Each row is a point on a landscape with many peaks, with its height.
A climber steps from a point to whichever of its 2 nearest points has the largest rise for the distance, and stops where none of them is higher. Distance is the straight distance between rows; heights are no part of it.
Z_740: [144 106 165 117 143 120 138  98 154 111 170 139 112 136 173 167 136 108
  93 148 140 131 135 143 102 115  67 198 105 100 132  99]  h=16.1
Z_384: [125 158  96 111 146  92 154 172  71 121  71 102  91 126 107 135 150 102
 182 116 103 115  88 154 151 175 170 104 128 167 156 178]  h=44.4
Z_183: [114 111 117 101 110 111 112 148 121 165  79 167 129 100 156 120 132 134
 172 123 125 148 130 174 151  54 178 152 163 115 117 127]  h=72.6
Z_339: [124  57 114 141  78 131 119  74 168 107 130 122 207 144  80 139  69 114
 112 130 144 164 159 148 161 108 127  77 172 120 126 105]  h=22.4
Z_593: [143 108 122 111 152 117 193 123 125 153 103  99 171 107 142 144 158  84
  76 118 127  47  99 122 137 128 119 109 149 134 144 133]  h=64.6
Z_296: [154 114 134 107  93  99 144 152 178 130  97 168 129 103 168 117 124 116
 152 143 172 164 129 160 118  76 132 123 130  43  76 136]  h=58.4
Z_469: [126 121 123 105 164 157 106 111  82 169 151 141 163 110 122 136 135 106
 116 101 115 135 199 119 117 118 126 201 146 121 149 114]  h=42.1
Z_643: [150 162 128 127 158 110 149 155 130 132 121 105 112 137  96 110 129 101
 149 137 122 151 189 121 130 177 160 132 132 119  73 112]  h=40.3
Z_837: [137 151 107  88 143 148 126 129  76 155 159 156 172 112 119  87 143 115
  91  74  41  66 132  87 154 140  97 155 150 145 181 149]  h=2.7
Z_794: [154 145 144 139 157 108  91 170 121 139 106  97  57 127 123 126 171 135
 224 123 185 191 162 120 124 132 169  99 142  99 115 122]  h=47.5
Z_251: [128 141 101 132 166 145 108 122  59 123 159 107 138 118 116 126 148 128
 178  88 103 122 194 143 119 139 132 190 149 154 165 108]  h=46.7
Z_307: [125 147 161 156 162  93 118 118 111 107 165  99  70 135 173 119 163 137
 167 158 113  94 150 110 126 147 135 151 125 140 136  83]  h=30.0
Z_609: [144  92 118 140 101 129 149  96 182 136  97 129 214 122  72 124 102  92
 107 128 179 168 155 132 142 119 139  71 153 109  86 105]  h=25.6
Z_616: [125 140 110  90 136 135 129 165 137 130  80 123  78 102  82 142 125 125
 199 147 142 204 126 171 134 152 187 135 141 136  70 158]  h=57.7
Z_556: [156  92 139 145  93 104 118 106 171 111 121 136 121 157 137 173  93 111
 128 132 185 169 139 142  87 114 110 146 105  77 119 109]  h=55.0
Z_834: [162 152 127 138 111 107 117 170  99 134 131 101  89 146 135 137 141 120
 162  94 143 123 180  88 111 171 142  80 116  64 159 119]  h=49.8
Z_368: [140  25 151 168 117 123  97  56 156 111 117 108 136 175 124 158 125 109
 141 130 142 109  89 160 115  98 131  92 194 161 206 107]  h=60.7
Z_860: [148 176 116  82 134 124 156 170 125 146 104 170 154  92 150 103 153  79
 112 108 118 133 118 114 134 131 150 154 113  89 107 184]  h=49.9
Z_458: [117 178 115 144  95 152 118 129 113 121 158 152 108 179 102 105 106 182
 108  83  42 116 129  75 121 175 115 140 115 166 144 155]  h=59.4
Z_242: [116 102 133 127  90 165  84 112  99 155 145 127 173 168 120 169  88 139
  84  96 129 132 151 109 131 123 139  86 139 116 148 104]  h=48.9
Z_523: [105 177 105 155 145 157 115 140 129  85 191 145 142  85  96  33 129 188
 132 162  98 116 154 127 140 132  85 132 101 160 103 104]  h=35.5
Z_825: [ 97 168 118 166 134 150  89 133 125 119 146 145 137 105  91  71 107 184
 124 161 121 142 155 121 134 141 128  88  88 143  93 106]  h=39.7
Z_422: [163 123 104  89  63 124 123 173 150 102 138 142  94 123 143 141  65 149
 148 152 141 194 112 154 124 143 123 155 126  77  86 177]  h=63.3
Z_288: [136 143 140 149 119 114  85 153 142 102 135 150 100 109 142 120 134 152
 152 129 158 161 134 104 114 130 137  70  82  85 117 131]  h=68.5
Z_842: [132  99 144  55 144 158 120 122  87 177 124 133 188 122 134 174 124  76
  80  86 128 114 147 140 137 100  75 132 174  86 182 122]  h=35.6
Z_574: [105 121 143 101 118 106 115 137 103 150 121 144 118 132 184 154 150 115
 158 126 122 125 135 150 142  78 140 155 150  94 147 111]  h=66.6
Z_763: [161 125 122  99 141 136 179 115 132 145 138 107 148 117  89 117 151  95
  72 104  89  52 112  81 134 150  94 130 127 172 160 158]  h=68.9
Z_669: [128 100 143 143 165 166 145  99 154 172 159 128 163 134 128 126 120 159
  27 183 134 119  88 109 102 114  97 141 100 173 103 130]  h=55.8
Z_101: [125 119 121 125 170 151 128 104 160 144 104 153 188  62  73  95 146 103
  80 143 163 133 127 138 128 103 131  94 113 123 113 116]  h=35.2
Z_921: [108 158 119 122 114 143  83 147 102 103 172 166 103 109 136 110 117 176
 144 121 115 157 121 151 117 130 122 170 100 120 138 171]  h=63.0
Z_714: [122 159 114 129 144 117 135 141  89 101 121 116  73 136 111 126 151 131
 157 108  72 115  95 137 146 170 142 140 111 198 155 174]  h=41.8
Z_357: [141 117 105  80 118 141 150 115  86 127 171 116 159 130 122 132 108 127
  89  77  39  66 117  99 147 144  45 167 156 186 193 149]  h=3.7
Z_89: [134 183 109 113 136 112 166 141  96 157 110 159 135 124 119  71 166 114
 126  71  39  73 123  94 155 159 125 127 153 159 157 169]  h=1.5
Z_634: [112 154  97 135  81 163  71 147  75  89 181 146 120 140 128 132  93 196
 148  99  93 142 123 141 127 131 110 131 100 135 179 134]  h=67.5
Z_308: [ 87 137 162 179 135 129  93 112 130 100 194 135  72 118 183 113 155 196
 154 218 141 136 101 125 111 113  84 160  89 145 147  89]  h=22.8
Z_466: [102 142 119 134  87 171  84 127 111 118 188 137 134 160 110 120  91 194
  92 117  83 109 139 102 117 142 103 140  77 158 170 141]  h=63.2
Z_88: [116 149 133 129 170 126 106 144 106 144  97 130  96  90 129 133 182 108
 181 116 131 139 128 134 126 123 178 130 114 133 135 150]  h=37.0
Z_77: [139 170 123 118 162 138 155 161 149 145  97 154 146  85 105  95 159  95
 117 133 152 170 133 123 111 141 147 142  91 100  76 152]  h=45.7
Z_374: [130 126 151 125 105 148 110 129 104 150 163 115 157 216 153 171 103 128
  73 111 121 119 163  78 115 137 117 130 118  96 134  64]  h=53.2
Z_306: [ 98 162 129 146 182 163 132 112 163  91 179 118 130  81 105  49 158 176
 106 170  87  64 124 124 134 131  78 155 103 200 117  85]  h=32.8
Z_52: [141  97 135  79 170 171 122  99  93 191 150 150 181 100 135 147 156  99
  67 108 131 102 143 114 117 100 111 164 131 106 158 138]  h=38.5
Z_761: [128 116 144 123 118 110 188 141 157 153  74 129 162 133 186 140 139  90
 124 114 176  96 103 131 127  86 151 101 137  91 111 120]  h=70.2
Z_602: [138 123 129 128 143  90 180 137 164 123  85 105 118 140  82 122 119  99
 157 165 171 157 160 144 126 145 156 122 129 132  53  97]  h=47.1
Z_665: [173 114 116 123  81 100 155 145 163  96 133 134 100 152 152 154  84 130
 108 150 174 185 115 149 102 143 105 158  83  71  92 153]  h=59.5
Z_838: [ 93 101 102 169 127 144 125  87 129  85 135  84 134 139  86 147  87 175
 110 157 119 123 117 157 145 135 128 127 128 210 103 116]  h=7.3
Z_243: [ 94  62 111 148 111 132 119  80 178 102 117 132 190  98 107 110  78 142
  94 157 145 160 110 168 159  83 108 118 164 139  94 117]  h=19.7
Z_403: [108 135 130  99 116 116 135 151 107 152 123 150 144 137 200 128 128 104
 105 110  99  83  98 118 149 106 148 124 125 111 137 137]  h=61.8
Z_580: [121 125 122 108 129 103 146 171 138 148  39 127 101 110 125 130 145 120
 188 147 132 164 114 178 149  90 193 152 159 139  83 155]  h=65.2
Z_369: [ 99 138 176 148 106 144 101 130 144 122 196 172 103 121 200 129 149 180
 103 190 119 106  69 110 111 112  99 148  72 130 158 126]  h=20.2
Z_347: [ 98 101 164 140 134 134 123 110 150 145 170 158 116 127 182 141 131 153
  80 174 152 120  99 128 100  94  88 178  91 116 120 105]  h=18.2
Z_850: [148 152 138  91 129 104 156 177 139 160 110 165 110 113 196 127 151  97
 155 108 141 154 128 130 114 100 148 164 129  46  96 157]  h=53.9
Z_60: [139 109 147 129  97  87 196 149 193 121  73 131 109 130 166 149 119 104
 146 142 166 126 109 146 124  84 140 112 125  90  68 127]  h=63.9
Z_480: [130 154 131 141 165 112  87 146 105 101 114 118  48  97 141 129 186 138
 225 131 171 165 112 135 139 126 150 112 123 121 150 154]  h=41.6
Z_975: [133  79 153 140 152 144 147  80 196 130 130 121 156 119 124 149 118 126
  49 166 171 105  73 127 108  98 102 102 115 159 125 130]  h=60.1
Z_482: [122 127 145 135 161 128 125 109 170 149 104 163 150  94  99 109 143 104
 103 162 184 170 131 165 100 115 129 152  86 126  72 136]  h=40.4
Z_546: [ 98 143  87 130 107 123 149 135 129  78 133 128 111 111 127  99 101 154
 127 166  85 125  97 172 182 119 130 159 124 174  88 141]  h=12.8
Z_498: [140  54 141 159 127 137  80  76 111 150 115  98 135 176 117 197 116 127
 111 118 143 110 117 122 115 105 138 100 170 148 193  87]  h=56.7
Z_941: [122 208  85 117 156 104 167 153  77 129  76 152  94 122 101  75 166 110
 166  90  36  89  98 122 170 199 135 128 162 197 152 153]  h=0.3
Z_204: [168 149 116 140 118 124  79 167  99 116 140 101  62 148  99 144 108 144
 169 102 164 199 179  98 108 182 142  92 111 103 119 127]  h=43.7
Z_690: [129 145 119  86  91 122 118 177 115 114 147 167  91 125 192 134  94 145
 153 130 106 165 110 154 148 115 121 167 123  77 121 161]  h=67.1
Z_109: [ 59 159 134 160 164 164 121 116 125 117 149 128 107 111 120  76 154 184
 116 188  92 111  95 154 139 132 118 174  98 199 111 112]  h=36.1
Z_855: [137  89 175 157 105  91  94 104 207  90 137 161 149 121 136 101 124  95
 162 142 171 144 152 146  97  96  93  58 135  56 143  73]  h=55.5
Z_25: [123 131 164 162 131  96 127 105 148  81 162 106  50 126 180 151 163 153
 144 180 157 113 100 110 116 133 102 136  76 128 143  89]  h=26.0
Z_463: [150 168  98 131 103 136  97 157 111 100 159 118  87 141  86 132  77 172
 167 133 128 196 170 136 120 188 156 129 115 125  98 152]  h=45.9
Z_451: [153 110 145 155 106  99  90 132 166  99 113 131  98 114 135 123 127 116
 187 119 178 146 132 128 117 113 121  54 143  58 143 128]  h=61.9
Z_897: [122 106 106 128 118  87 134 119  73 132  86  83 111 145 115 159 141 101
 155 111 125 109 122 146 144 143 167 113 144 154 169 146]  h=47.8
Z_141: [108 139 111 127 125 117 171 130 144  93  98  94 110 143  98 128 122 116
 110 144  94 118 106 142 162 171 152 127 130 181  79 142]  h=10.9
Z_958: [151 167 149 121 147 123 119 200 142 162  96 137  82 140 153 121 161 150
 200 113 191 198 142  96  98 120 182  88 129  84  83 145]  h=54.4
Z_715: [135  82 132 101 132 143 122 103  95 175 116 115 203 136 122 159 114  78
 108 104 164 140 185 109 136 115 114 111 175  70 161 102]  h=32.6
Z_235: [144 173 130 118 114 140 168 153 120 157 126 160 153 170 176 129 132 102
  83  81  83  82  98  82 122 151 137 141 122 124 129 154]  h=61.4
Z_14: [130 182 144 140 156 127 103 193 136 145 128 141  90 146 139 108 148 153
 152 129 157 172 126  98  96 148 176  86  78 111  91 131]  h=61.3
Z_835: [134 151 154 111 108 169 130 148  96 189 140 125 161 192 172 163 130 113
  82  74 104  91 130  72 120 139 131 122 125 101 155 114]  h=57.5
Z_762: [112  99 109  96 100 137 135  91  78 101 169 105 154 150 142 158  70 142
  86 112  75  78  98 142 155 130  71 153 144 189 175 124]  h=4.6
Z_106: [102  89 100 143  89 147 111  81 108  88 165 100 149 147 126 170  73 166
 116 131 116 108 117 163 145 106 111 145 142 179 166 121]  h=5.7
Z_2: [138  66 189 147 105 102  84 101 197 100 125 157 127 161 162 151 112 117
 138 134 179 166 127 148  94  84  83 127 145  62 149  67]  h=50.6
Z_17: [105 112  98 134 158 129 161  97 101  97 113  70 119 120 107 132 125 131
 105 133  96  94 127 138 167 143 126 125 156 217 124 125]  h=9.2
Z_830: [ 95 120 105 147 128 116 132  94 158  53 119 120 107  78 130 122 115 155
 156 179 134 123 101 191 156  93 117 142 127 153 111 129]  h=14.7
Z_873: [140 129 138 126 132 104 190 149 204 112  45 113  89 153 110 148 138 106
 169 154 199 154 109 152 105 130 157  79 127 107  59 121]  h=55.7
Z_587: [119 142 130 153 114 137 109 134 121 143 140 132 168 146  98 101 109 138
  96 124 130 135 167  92 121 134 150  67 106 113 113 110]  h=44.5
Z_438: [126  79 116 144 101 120 119  96  96 170  80  94 146 185  94 186 116 111
 139  91 147 141 132 142 137 123 177 107 165 139 170 126]  h=51.9
Z_521: [134 106 136 142 100 102 117 142 117 147 112 104 126 127 139 124 144 102
 173 123 152 100 160 121 139 136 125  56 152  49 171 112]  h=55.6
Z_972: [101 116 111 154 133 137 121  90 180  68 134 143 162  68  88  76 113 144
 110 184 155 134 117 169 130  97  95 122 122 145 107 113]  h=17.2
Z_241: [153 150 148 139 159 101 144 121 108 129 155  98  97 124 142 110 144  96
 150 142 129 116 203  88 111 170 118 154 143 104 125  81]  h=34.6
Z_397: [159 152 153 105 132 163 171 123 146 173 158 137 164 160 124 129 142 131
  53  78  91  61  94  59  95 140 104 136 110 152 141 154]  h=65.1
Z_364: [142 114 136 117 120 126 189 142 107 181  89  95 192 149 168 158 135  81
 103  88 168  55  93 103 137 112 144  89 156 114 148 129]  h=64.4
Z_576: [ 80 180 114 149 134 155 122 126 113  86 151 137  90 116 106  92 145 189
 139 137  70 112  95 129 136 154 118 152  97 204 132 162]  h=39.0
Z_757: [124 119 151 130 175 144 171  97 149 161 140 122 128 144 159 132 149 133
  49 148  90  94  65  95 120 122 114 182 131 191 102 142]  h=52.3
Z_178: [136  86 125 137 115 125 130 101 143 173  88 110 211 115  99 127 126  82
 113 102 166 126 142 117 145 108 141  79 176  93 148 127]  h=29.3
Z_76: [165 157  82  97 112 127 125 167 104 118 131 106  95 107  88 140  94 131
 206 128 115 182 165 153 143 171 173 172 171 124  86 158]  h=51.3
Z_239: [133 157 121 129 141 140 123 129 113 129 141 124 127 133  75 109 135 137
 109  98  73 109 161  93 118 171 124 140 107 161 137 145]  h=55.4
Z_261: [131 148  96 127 155 137 126 124  57 145 130 111 129 115  69 126 146 105
 143  85  97 120 181 133 129 176 160 151 140 169 152 153]  h=51.2
Z_337: [139  56 165 156 145 118 113  68 183 123 123 127 155 127 126 153 138 104
 108 133 163 115 100 141 107  88 114  94 165 116 151 111]  h=65.9

Call two points neighbours if one is among the 2 nearest of the other. Go from one point of each pair to the other, from neighbour to neighbour, staying as high as possible. Name the lowest point that can't be avoided.
Z_634, Z_337: Z_204
Z_288, Z_690: Z_2
Z_761, Z_763: Z_364
Z_763, Z_183: Z_235
Z_337, Z_761: Z_757
Z_690, Z_634: Z_921

Where does a climber stop that starts at each point below?
Z_369: Z_761
Z_89: Z_634
Z_101: Z_761
